Each scene shows the same named points in several views. A view is turned or mirrored, shifted and resized as a whole, has a little noise and may leave points out.

Scene 1
View 1
q332: -41  34  -5  -3  60 -23   4   9  32   9   5   6  12 -37  -6  20 -12  16 -53 -21 -23   6 -27  44 -23
q478: -23  26   3  -8  40 -24   3  12  22   7  -3  13  16 -32 -24   2  -4   5 -43 -18 -14  11   1  29 -24
q444: -11  22   3   3  18 -18   9   2  16  15   6   5  11 -26 -14  -7  -8  14 -19  -9  -4  31   1  15  -7
q378: -20  26   0   6  20 -14  16 -10  27  16  11  -9  14 -29  -4  -5 -15  15 -19  -7  -3  32 -17  23  -3
q704:   3  39  15  -6  18  -8  14  -5  22  13  20 -11  12 -30 -18  -1 -23  23 -30  -6 -16  33 -32  17  -2
q239:  -8  21   3  10  27 -20   0  17   6  20   7  15  -3 -20  -6   5  -9  29 -18 -13  -9  31   3  15  -4
q39: -22   4 -10  22  29 -33   8  24  14  16  -5  17  -1 -19   3   5 -16  33 -14 -17   6  29  10  31   0
q657: -27  24   1  -9  47 -29   7  20  24   3  -9  15  19 -36 -26   5  -7   7 -50 -21 -14   5  -1  37 -25
q811: -36  13 -11   9  34 -29   1  10  16  15  -5  17   8 -25  -3   0   3   7 -23 -16  -3  17  17  27 -18
q78: -20   3   0 -17  23 -39  30  20  36 -11 -39  10  47 -40 -53 -31 -11 -12 -44 -18  12   4  24  42 -24
q508: -31  25  -6   7  -5  -4  -4 -43   8  28  21  -4  10 -24   2 -22  28 -26  10   3   1  36  25 -12 -16
q145:  19  61  35 -15  41  -1 -45  26 -29  28  37  45 -26 -17 -25  25  23  19 -41 -13 -52  22  12 -22 -27
q584: -10  30   8  -8  13 -11   2 -11  12  16  10   5  16 -29 -23 -13   8  -7 -21  -6 -10  25  11   3 -17
q66: -18  19  -8  28   6  -9   2 -16   6  35  27  -3 -11 -14  24   2  -6  27  13  -2   0  50  -4   3  10
q498:   4  26  14  -2  20 -17  -7  16   0  17   7  21   2 -22 -23  -3   1  15 -22 -10 -13  29  16   3 -11
q949: -32  42   1 -10   8   0  13 -49  33  17  24 -24  28 -40 -11 -18   8 -25 -18   1 -10  26 -17   7 -19
q164: -28  31  -1  -2  24 -13  10 -15  27  15  11  -7  18 -33  -9  -5  -5   0 -26  -9  -9  23 -13  21 -14
View 2
q145:  32  -6 -19  30  38  -7 -31 -39 -21  44   6   8  10 -43   8 -12  31 -19  23  29  12   9 -47 -26  -3
q66:   5  28 -24 -20 -40   5  -9 -14   5  11  14   5 -13 -16  10   3 -15 -42  43 -16  -7 -13   2 -31  34
q378:  15  28  -1 -19 -37  15 -10 -15  -1  -7   0   9   4  12  12   3   6 -21  10 -13   5 -14   8 -12  12
q164:  20  25   2 -18 -41   9 -15 -16 -11  -1   1   7  13  11  17   7  10 -12  -4   0   5 -11   8 -12   9
q39:  12  34 -18 -24 -20  -5 -32 -17  19  -4 -12   6 -19  16  19 -22  -6 -25  27 -10  21  -5   1   3  17
q508:   8  34 -12  -8 -59  -6  -3 -14 -24  24  10  -6   6 -15  37  16 -23 -10   3  16 -27  12   3 -39  42
q78:  13  48  17  -6 -25   1 -15 -15  -4 -24 -39   1   4  59  41 -27   4  26 -33   3  16  22   9  20   2
q332:  38  14   1 -33 -24   2 -46 -23  -2  -2  -4  12  13  17   6   1  31 -16  -7   5  36 -27   6  10 -11
q584:  15  27  -2   2 -25   5  -8 -19 -18  10  -4   2  10   2  25  -1   3  -3  -3   9  -5   9  -4 -20  16
q657:  30  24   3 -15 -15  -2 -37 -24  -3  -4 -18   7   8  26  19 -14  22  -1 -12   9  28  -4   0  11  -7
q704:  16  18   6  -3 -17  30   2 -19  -5 -10   2  15  13   7   1   4  22 -22  12 -18   4 -16   0 -18   1
q498:  13  25 -12  10  -2  -2 -15 -24  -5  13  -9   3  -4  -1  23 -17   2 -10  17   7   3  15 -17 -14  15
q444:  12  29  -6  -7 -23   8 -11 -18  -2  -2  -7   6  -1   9  18  -7   3 -15  11  -6   5   0  -1 -12  14
q478:  28  24   0 -12 -13  -3 -33 -23  -4  -1 -15   7   7  20  20 -14  20  -2  -8   9  24  -2  -3   6  -4
View 3
q508: -22 -17  -1   5   0  10 -17   6  17  -6 -16   0 -16  27  10  17   9  19  -5  -8  -8 -10  17  14   7
q498: -19 -10   7  -7 -22  -4   0   5   1  -2 -13  -4  -7   8   8   0  -7  12   3   0  18   9  -1  15   6
q239: -18  -8   8   2 -23  -6   9   6   0  -8  -6  -4 -16   7  15  -2  -6  14   4   3  10   6 -11  11   2
q78:  -2   2  14 -24   1   0   6   2  31 -29  -5   8   2  31  22   9 -27   5  21   7  38  12 -10  10  16
q39: -11  -5  11   4 -22  -9  20   9   6 -18   5   1 -20   9  17   0  -5  17  10   6  11   2 -14   9   4
q949: -28 -14   0   4   8  15 -19  -1  14 -10 -24  -5 -16  35  25   9 -15   9  -2  -4  -7   2  -6   6   5
q811:  -8  -6   8   4 -11  -7   6   5  16 -23  -6  -7 -19  17  16   1   0   7   9   6  13   4  -7   6   5
q704: -31  -9   5  -1 -14   6   0   1  -5  -1 -16  -1 -11  18  26  -1 -30  13   1  -1   3  11 -23   8   2
q145: -28 -15   4  -2 -38 -11 -17   0 -16  12 -35 -30  -7  -9  -6 -16   6  -6  -6  -1  23  22   6  15  -2
q444: -20  -8   7  -2 -13   1   3   5   6  -9  -8   1 -12  17  18   3 -13  15   5   1   8   5 -10  11   5
View 4
q66:   2 -18   0 -12  -1 -17  -7  16  25 -18   3 -19 -18  12  17  14   5  18   6  -2  32   5  -3  -5  -2
q498:  17   2   4  -1   7 -10  -4  13  16  -8   2  -2   1  19   5   9   2  -6  -1  -4  14   1 -11   8   7
q332:  22   9  -5  12  -1   6 -10  -5  17 -13  -8  -4  -3  -7 -26   6  19   5  10  -8  37   8 -14   4  11
q378:  10  -1  -8  -2  -3   2  -5  15  23 -12   4  -8 -10   2  -5   8   7   4   6  -7  30  11  -3  -6  -3
q949:   1   7 -12  -6   0   8   4  18   7  -3  -3 -14  -4  -1  -7   9   7   1  27  -2  19  11   9 -20 -18
q478:  20  16  -1   7   2   1  -5   4  14  -5  -3   2   1   2 -18   8  10  -3  -1  -6  23   4 -12   8  10
q444: 13  2 -2 -1  0 -3 -5 13 19 -9  2 -5 -5  8 -3  9  6  0  2 -5 23  7 -7  1  2
q164:  10   6  -7  -1  -1   3  -3  12  15  -8  -1  -8  -6   0 -10   9   9   3  11  -5  25   9  -2  -6  -4
q584: 10  8 -1 -4  4 -4  2 16 11 -2  0 -6  0 11  0 10  3 -4  8 -2 13  4 -2 -3 -4
q657:  21  18  -2  10   1   3  -6   2  15  -5  -4   3   1  -2 -23   8  12  -3  -3  -7  25   5 -13   8  11
q78:  14  37 -10   4  -7   9   1  20  17   9   9  11   1  -6 -28  10   1 -12 -27  -9  12  10  -4   4   2
q508:  -7   5   1 -17   3 -15   6  21   4   1  -3 -18  -7   9  11  18   1  10  13   8  10  -2   9 -15 -14
q811:  10  12   2  -2  -1 -12  -5   7  16  -4  -4  -5  -6   0 -11  15   9  11  -8   0  26   0  -8   5   8
q145:  32  -9  19   7  23 -16  -4  -5   3 -15 -12  -5  15  37  13   6   8 -13  27   1   8 -10 -23  17  20
q239:  16  -3   2   0   2 -11  -8  10  23 -14   2  -5  -7  12   2  11   6   4  -4  -5  27   3 -13   7   9

In a view up to two points have been moved. Name them for each view, in the order of its rows, or write -.
view 1 => q478
view 2 => q498
view 3 => q949
view 4 => q444

Scene 2
View 1
q767:  12   4  -7   5   1  10  -5  -6   7 -12   6 -18   3   1  -4   3 -14   8   6  -3  16  11  -1 -21   1
q616:   9 -10 -17  -8   6   9  -3 -17   1  -6  -7 -12  -1   2   0   4   3  -6  10   4  14   5  -1  -7  -7
q816:   5   2  -9   4  13  13   9 -20   7  -2  -9  -1  -2   6  -7  14 -12 -17  14  -1   4   5   6 -24  -8
q706:   3  -9 -18  -9  10  22   1 -33 -10  -2 -15  -5  -1   0   2   7   7 -22  12  18   5   4  -5  -4 -12
q884:   5 -10 -11 -17  13   1   5 -17   3   1 -18   3  -1   4  -1   8   5 -14  14  -5   5   1   3  -7 -10
q849:  17   2 -21  13   2   9   1  -3  18  -6   8 -23  -5   6  -8  16 -19   0  15  -1  23   4  13 -30  -2
q482:   3  16   3 -15   5  14  -6 -14  -6  -2  -9  -4  14  -8   7  -5 -10   5  16   8  -3  13 -15 -12   0
q467:   6  -7 -14  -6  15   5  11 -19   8   1 -15   3  -5   8  -6  15  -2 -22  16  -5   5   0  10 -17 -12
q830:   6  -6  -1  -2  12   2   5 -14   4 -10  -9   3   1   7  -7   5  -4  -8   3 -15   6   7   1 -14  -5
q421:   6 -20 -21 -12   7  15  -3 -29  -9  -7 -12 -11  -4   2   3   3  14 -16   6  10  14   3  -4   3 -11
q345:  13  -1 -20 -13  -3  16 -13  -9  -2  -4   2 -27   4  -6   8  -2  -1  10  15  16  20   8  -8  -4  -2
q410:  10 -20 -37 -23   2  20 -10 -27  -9   1 -11 -25  -5  -5  11   4  20 -13  17  28  22  -2  -3  11 -13
q67:   8  -8 -10   0   7  10  -1 -17   0 -11  -3  -9   0   4  -4   4  -2  -6   4  -2  12   7  -1 -11  -4
q710:   8   2 -13  -9   9   9   2 -14   5   1  -9  -7   1   0   0   9  -6  -7  19   3   8   4   2 -16  -7
q617:   7  -7  -4 -13   5   7  -8 -15  -6 -11  -6  -8   6  -2   3  -6   3   4   3  -1   9   9 -11   0  -2
View 2
q710: -17   1 -17  -5   6   4  12  -1  -9  -2  -5   3   9   2   1  18   2  -3   6  -6  -5  -5  24  -8  -2
q482: -10 -14 -10   8   0  26   8  11 -13  -4  -3  16   0 -10   1  10   7   6   2   2   0 -20  30 -18  -3
q421:  -9  -7  -5  -1  20   9  10 -15  -9 -12   4  -2   8   7  16  25 -21   5  33  -3   3  -4  25 -11   7
q467: -19   2 -14 -16  13  -8  15  -7 -16 -12  -8  -4  14   9   3  17   2  -2  13 -15 -12   1  15  -8 -12
q345:  -9   1 -21  12   5  21   6   0   5   7   7   9  -3  -3   3  30 -11   0   9   5  12  -5  34  -6  21
q767: -18  -2 -29  10   5  14  10   8  -2  -6   5  14  -9   0 -11  22  -3   0  -4 -18   6   1  12  -3   6
q816: -25  -1 -17  -9   8  -4   9  -2 -18 -11  -7   4  14  10  -1  12  -1  -6   7 -15 -10  -4  15  -4  -7
q616: -12  -1 -15   0  12   7  12  -6  -5  -7   2   2   3   4   5  25  -9   2  16  -8   2  -1  21  -8   5
q410:  -6   3  -6  -2  18   9   6 -23   0   3   5  -7  16   5  24  34 -27   0  37  16   7  -4  43  -8  23
q617:  -2 -12 -10   7  13  21  15   1  -5 -11   5   7  -8  -5   5  24  -4  11  17  -8   7  -7  20 -16   1
q849: -32  14 -42   1   4  -4   8   4   1   2   1  10   1  10 -17  23  -3 -11 -11 -22   0  10  10   8   9
q67: -15  -7 -17   1  13   9  12  -2  -8 -13   3   6  -2   5   1  22 -10   3  14 -16   2   0  13  -8   0
q830: -12  -7 -14  -5  14   6  18   1 -12 -18  -2   4  -4   2  -2  17   4   7  11 -23  -3   0   7 -11 -14
q706: -17 -10  -3  -2  14   8   4 -12 -18 -11  -3   1  19   8  16  15 -18  -1  28   2  -4 -11  28 -11   2
View 3
q616:   6  10  -8  11  -8 -16   3  -1 -13  -4   7  13  10   5   4  -5  15   0  -4 -10   1  -7  -5 -14  -4
q767:  14  10  -6  14   6 -12  -1   8 -22  -4   9   8  19   3   9 -23  31   1   5 -13  -8  -7 -16 -28  -4
q617:  10   9 -10  23 -10 -12   4  -5 -13  -7  21  13   2   7   6 -19  19   8  -5   5  -6  -8   0 -19  -3
q710:   3   6 -10   5   3 -20   4  -6 -14   2   7  11  22   7   8  -7   8  -5   4  -4   1 -11 -14 -14  -6
q706:   5  -4 -15   1 -19 -22   0 -10  -3  -2  -2  11   5   1   5   5   4  -4 -10   6   4 -14  -1 -11   0
q467:   5  -3  -9   5  -2 -23   1  -7 -11   3   5  11  19   6  -3   5  -5  -6  10 -14  -1  -7 -20  -8 -13
q830:  13  -2  -8  19  -5 -17   1  -3 -15  -2  16  12  12   7  -4  -9   4   3  12 -10 -11  -4 -20 -16 -14
q816:   9  -6 -11   1  -1 -22  -2  -4 -12   3   1   8  22   3   2  -1   3  -7   9 -10  -3 -10 -24 -16  -9
q410:  -8  22  -9   1 -20 -18   6  -7  -6  -6  -5  17   2   3  10  11  16  -3 -27  -5  20 -12  20  -3   7
q67:  13   3  -8  14  -8 -15   0   0 -14  -4   8  11   9   3   1  -9  15   2   2 -11  -5  -6 -11 -19  -7
q884:   2   5 -10  13  -5 -21   7 -11 -11   1  14  14  13  10  -3   1  -5   0   6  -7   1  -6 -10  -5 -11
View 4
q830:  16   4  23  10  -1   1 -18   2  18   2   2 -16   0   4  20 -18 -13  -4  10  10   3 -10  13 -19  -7
q767:   3   7  23  -3  -5   4 -21   6   1  -1  -3 -18   7  -8  11 -19  -7  -3  -1  16  17 -15  25   6 -13
q616:   6   4  12  -4 -10  -2 -10   6   3  -7  -7 -19  -2   0  18 -11  -8  -7  -1   9   8  -1   2 -14  -6
q617:  19   4   6  -7 -20 -10 -16   7  11   4  -4 -18 -10   1   9 -11 -16  -8   1   7   8  -4  12  -5 -10
q710:   5   2  19   1  -4  12  -7   5  -1  -2  -4 -21 -10  -6  22 -12  -9 -10   3  13   5 -12   1 -11  -7
q706:   6  -6   5  -9  -6  -1  -1  21   1  -5 -14 -16 -17   8  18 -10   1 -16   4  -5   3  10  -9 -20  -2
q410:  -1   0  -9 -23 -23  -9   7  15 -13 -20 -19 -20 -12   1  18   4  -5 -13 -13   3   8  15 -20 -19  -1
q482:  18  -2  13  -6 -17   9 -12  11   3  15  -2 -22 -31  -6   9 -15 -16 -16   7   7   5 -18  12   7 -14
q849: -13   8  31   3   8  15 -16   2  -8 -14  -5 -19  20 -12  20 -19   0   0  -4  23  18 -17  16  -1 -10
q421:   8   0   2 -10 -12 -10  -5  13   5 -10 -13 -16  -7   7  17  -7  -5 -11   0  -1   5  12  -6 -23  -1
q816:   1  -1  27   9   9  16  -8   9   5  -2  -4 -17  -5   0  25 -19  -2  -9  10   9   3 -10   2 -18  -4
q345:   2   6   4 -19 -23  -2  -9   9 -11  -7 -10 -22  -6 -11   9  -6 -11  -9 -12  14  16  -7   8   7 -11
q467:   6   2  24  12   6  12  -7   4   9  -5  -1 -18  -3   2  30 -14  -7  -7   9  10  -2  -7  -4 -30  -1
q884:  14   4  15   7  -7   3  -7   1  12  -3   0 -20 -10   2  25  -7 -15  -8   7  11  -4  -6  -6 -29  -2

In a view up to two points have been moved. Name them for each view, in the order of its rows, or write -.
view 1 => q816
view 2 => q849
view 3 => q617
view 4 => q706

Scene 3
View 1
q127: -10 -21  -3  -2 -24  65  46   6 -47   2   4   3 -31   7  -2  -1 -11  -8  24  34  47  41  24  17   1
q755:   7  44   8 -25  35 -38  48   4  20   7 -15   0  11  -9 -31 -31 -14  16   3  23   2   3 -37  17   1
q499: -18 -19   4 -29 -10  18  77  18 -16  -4  -4   5 -20  -6   4 -21  -6  -4  10  36  27  28  14  22  18
q322:  -9  13  13  22  -5  98   9  32 -35  -8 -12 -31  -7  -1 -20  -5  -2 -15  20  17  41  35  19  46  21
q511:  -1 -19   4   2 -14  28  18  18 -13  31 -22 -13   6  -1  28 -15   8 -32  25  13  29  32  14  25  35
q490: -20 -13  12 -25   0  26  49  15 -26 -14 -10  -9 -18  -9  -5 -22   9  -2   4  22  24  15  20  27  19
q514: -18 -29   7 -15 -18  53  36  10 -45  -4  -6  -7 -26  -2   5 -11   9 -11  15  21  39  25  35  24  16
q422: -18  -5  11 -32   7   3  69  21  -8 -12 -13  -5 -11 -15  -5 -30   3  -1   2  28  15  15   6  30  24
q856:  -8  -2   3 -60  17 -52  76 -27 -16 -10   5  24 -27  -4 -20 -26  -4  31  -4  29  11  -8  -4  -8 -19
q31:  -9 -30   1 -26 -11   6  33 -13 -36  13  -7   6 -23   2  13 -14   8  -5  15  17  31  14  23   5   6
q827: -14 -19   7 -36   0   1  46 -10 -32  -6  -4   3 -24  -5  -4 -19  10   7   5  20  25   6  20  10   3
q231:  12  39   0   7  14  29  26   3 -11  12  -3  -3  -4   6 -36  -6 -24  10  20  26  27  28 -26  17 -13
q719:  -6 -23   0 -50   2 -38  49 -28 -25  11  -1  18 -24  -1   5 -21   6  13   6  20  18   0  11  -8  -5
q504:   8  12   9   0  11   8  -9  -3  -8  24 -22 -18  10   2  -3 -15   9 -10  15   1  20   9  -1  18  15
q283:  14  47  -2  30   6  54  31  26   2  21  -7 -10   7   6 -31  -4 -39  -6  30  37  33  49 -35  33  -1
q268: -10 -16   8   8 -18  64  17  24 -29  11 -16 -20  -6  -2  13  -8   6 -27  24  15  38  35  25  34  29
q789:  12  38   5  -5  22   2  26   1   0  13 -10  -5   5   1 -30 -17 -17   8  14  20  17  16 -26  17  -4
q500: -10 -34   0 -18 -17  21  33  -4 -35  15  -7   2 -22   3  18 -11   8 -12  18  20  34  23  27   9  12
q301:   9   5   5  47 -17  94 -29  27 -24  38 -23 -36  12   8  13   5   1 -44  40   7  44  47  12  40  31
View 2
q789:  18  11 -10  11  -9   9   8 -29  69 -14   6   6  -4 -22 -15 -28  11  -2 -32   4  -3  39   7  36 -17
q127:  33   8 -13  21   6  41  28 -31   3  27  53 -10 -25  21  37  17 -24 -13  17  -2 -34  -6  21  18  13
q322:  18  16   8 -26  26  33  25  -7  56  12  69  12 -35  39  43  14 -19  14 -17 -18  -2   7  42  24  34
q422:   5  24 -11  35 -54   6 -10 -22  37  -1  66  -2  -1   0  -5  -4  14 -35   8   2   0  41  12   3  11
q490:   0  10 -10  22 -36   8  -6 -20  30   9  67 -11 -15  11  13   5   2 -17  11   0  -9  25  17   1  15
q511:   8  10  -8   2   3  10 -43 -36  23 -16  71  29 -31 -11  35  -4   4 -27  -4  -8 -31  -6  30  39  18
q283:  52  42   1  -3  32  44  34 -26  72  -8  15  33 -12   3   3 -17  -5 -10 -41 -15   5  28  26  55  -2
q499:  23  28 -14  44 -39  23   0 -31  13   8  62  -3  -6   3   7   5   2 -44  20   1 -15  26   9   8   8
q231:  26  17  -6   6   4  19  26 -25  67  -5   8   1  -8  -7  -7 -20   3   6 -30   0  -1  36  12  33 -11
q827:  -3  -9 -21  35 -41   0  -9 -30  15  11  45 -27 -13  -8   6  -3   4 -12  18  13 -24  21   2   2  -2
q719:  -3 -18 -33  52 -52 -10 -22 -45   4   3  21 -34  -4 -35 -12 -17  13 -23  21  24 -39  22 -13   7 -24
q504:  -8  -9  -8  -9   0  -6 -32 -28  56 -19  29   7 -22 -25  10 -20  11   8 -25  -2 -18  13  19  41  -2
q301:  19  11   8 -47  65  29 -17 -22  49 -10  69  44 -50  15  64   7 -17  10 -32 -29 -30 -28  53  62  34
q500:  10   1 -18  23 -17  14 -21 -36   3   4  61  -2 -23  -6  28   5  -2 -26  17   2 -38   0  18  19  10
q856:   3  -7 -33  68 -74  -6   5 -37  21   7   3 -45  10 -33 -39 -24  20 -22  17  30 -19  51 -24  -4 -36
q31:   1 -14 -22  29 -22   5 -20 -38   1   7  46 -18 -20 -14  20  -1   0 -16  19   9 -40   0   8  14  -2
View 3
q422:  11   5  24  -2  21   3   6 -12  17  -5  26  14   0   8  10 -18   1  15   1  31  -8 -10   1 -27 -11
q514: -16   7  19  -1   0  22  15 -32  -3 -12  41  14 -15  -5  22 -23  -9   6 -14 -13 -32   7  19   0 -19
q719:   9  39   7  13  41  28  -5 -17  20   9   4 -17 -11  -4  55 -17 -28  -7  14  25  14 -32  19   8  -2
q500: -15  21   6  -2  17  23   5 -33   2  -8  36  -6 -17  -8  27 -19 -27   1  -1  -4 -13   1  28   6 -10
q856:  28  38  22  21  54  18  -5 -11  33  10 -23  -6  -5   2  60 -13 -11 -15  11  46  27 -42   2  -3  -2
q301: -60 -17 -31 -27 -34  -7  29 -47 -37 -15  59  18 -33 -25 -36  -5  -5 -15  26 -27 -29  41  47 -19 -12
q322: -30 -22   6 -12 -29  -5  31 -36 -21 -14  31  42 -19 -12 -17 -10  23 -10   3 -14 -38  26  16 -23 -22
q231:  -9   0  -4   0   9 -18  15 -30   2  -2 -14  23 -17 -12   2   3  21 -41  29  23  12   5  14 -25  -6
q789:  -4   7 -11   0  17 -16  10 -22   4   4 -12  12 -16 -10   2   3  10 -33  41  35  21  -7  14 -27   0
q499:   3  13  27  -2  36   3  -1 -28  23 -15  31   5  -4   4  19 -15 -11   7 -10  16  -8   9   8 -17 -11
q268: -31  -5   1 -14 -10   7  18 -32 -13 -13  55  14 -18  -9  -8 -16  -9   6   2 -12 -29  21  29 -15 -16
q827:   4  19  19   8  17  26   9 -13   9   3  20   6 -10  -1  35 -23 -10   9   2  16 -13 -24  12  -4 -11
q283: -22 -13  -8 -13  10 -39  15 -47  -1 -17   0  28 -21 -13 -24  14  24 -49  28  13   9  40  17 -35  -9
q504: -21   9 -26  -7  -4   4  18 -17 -13  11  19   2 -23 -12   0  -8  -9 -12  47  20   5 -16  33 -18   1
q511: -30  10 -14 -18   6   4   6 -30  -7  -8  60  -6 -18  -7  -9 -16 -26  10  20   2 -12  14  36 -16  -4
q127: -21   5  22  -2   9  13  11 -50   1 -23  25  16 -20 -10  24 -12  -4 -18 -22 -22 -26  28  20   5 -22
q490:  -1   6  19  -2  11  12  12 -17   8  -4  30  13  -6   1  16 -22  -2  10  -2  15 -18  -8   7 -15 -13
q755:  13  13  -7   1  36 -21   4  -7  20  12 -16   4  -6  -1   3   2   8 -23  49  64  37 -25   6 -40   8
View 4
q490: -13  10   2 -11  -1  10 -19  18  25  21   3  36  25   8   0   3 -21  14  14   5  -4   5  -9   2 -15
q719:  -4  31  -8  -8  21  -6   9  39  31  40  14  30  11   7 -19  21 -29  -9 -11  36  23  10   9 -16  -2
q31: -16  17   2 -30   9   0  -9  34  24  33   2  30  19   5  -5  16 -11  10  10  30  23   8   0 -10 -13
q268: -17  -1  13 -45  -5  18 -35  13  11  15  -6  21  33   4  15   4  10  30  36   4   8  -9 -11   5 -23
q504:  18  14   4 -31  12  10  -3  12  11   9  19  -9  34   7 -15  18  12  23   8  14   9  -4  -4  -4  -7
q514: -31   1   6 -31  -8  13 -28  19  21  23 -11  35  22   5  11   5  -8  19  23  19  12   9 -12   0 -19
q499: -17  15   1 -11   8  11 -24  31  24  31   4  46  18   8   8   4 -29  -3  11   3   2 -15   2   4 -15
q127: -41  -6  -3 -31  -4  24 -28  21  15  24 -17  29  18   0  31   5  -3   1  16  26  18  -6  -4   4 -22
q755:  36  29 -12  16  24  12  12  15  16  10  39  -5  26  10 -19  14 -21 -14 -24  -2 -13 -25   8   1   2
q231:   6   1 -13  -6   7  33  -2   3   6   3  14 -13  25   4  11  10   2  -8 -13  11  -3 -20  -2   8  -8
q827: -13  16  -5 -11   5   3  -5  26  27  29   6  32  18   8  -8  13 -24   4   0  24   9  14  -3  -6  -9
q422:   0  20   3   0   6   6 -16  23  26  22  14  39  24  12  -6   1 -33   4   8  -6 -12  -9  -4   4 -11
q322: -21 -18   5 -32 -20  35 -34  -9   5  -4 -10   4  34   3  27  -2  16  28  26   1  -8  -4 -21  15 -25
q856:   1  33 -20  21  22  -1  19  34  34  34  22  31   7  10 -20  17 -46 -27 -31  30   6  10   9 -12   3
q301:  -6 -14  20 -70  -7  32 -39   1  -6  -1  -5 -13  45   1  23  10  49  43  46   6  15 -25 -11   9 -27
q500: -19  13   6 -35   6   2 -19  32  21  32  -1  32  20   5   3  13  -7  13  19  26  23   2   1  -6 -16

In a view up to two points have been moved. Name them for each view, in the order of its rows, or write -.
view 1 => q231
view 2 => q500
view 3 => q422, q827
view 4 => -
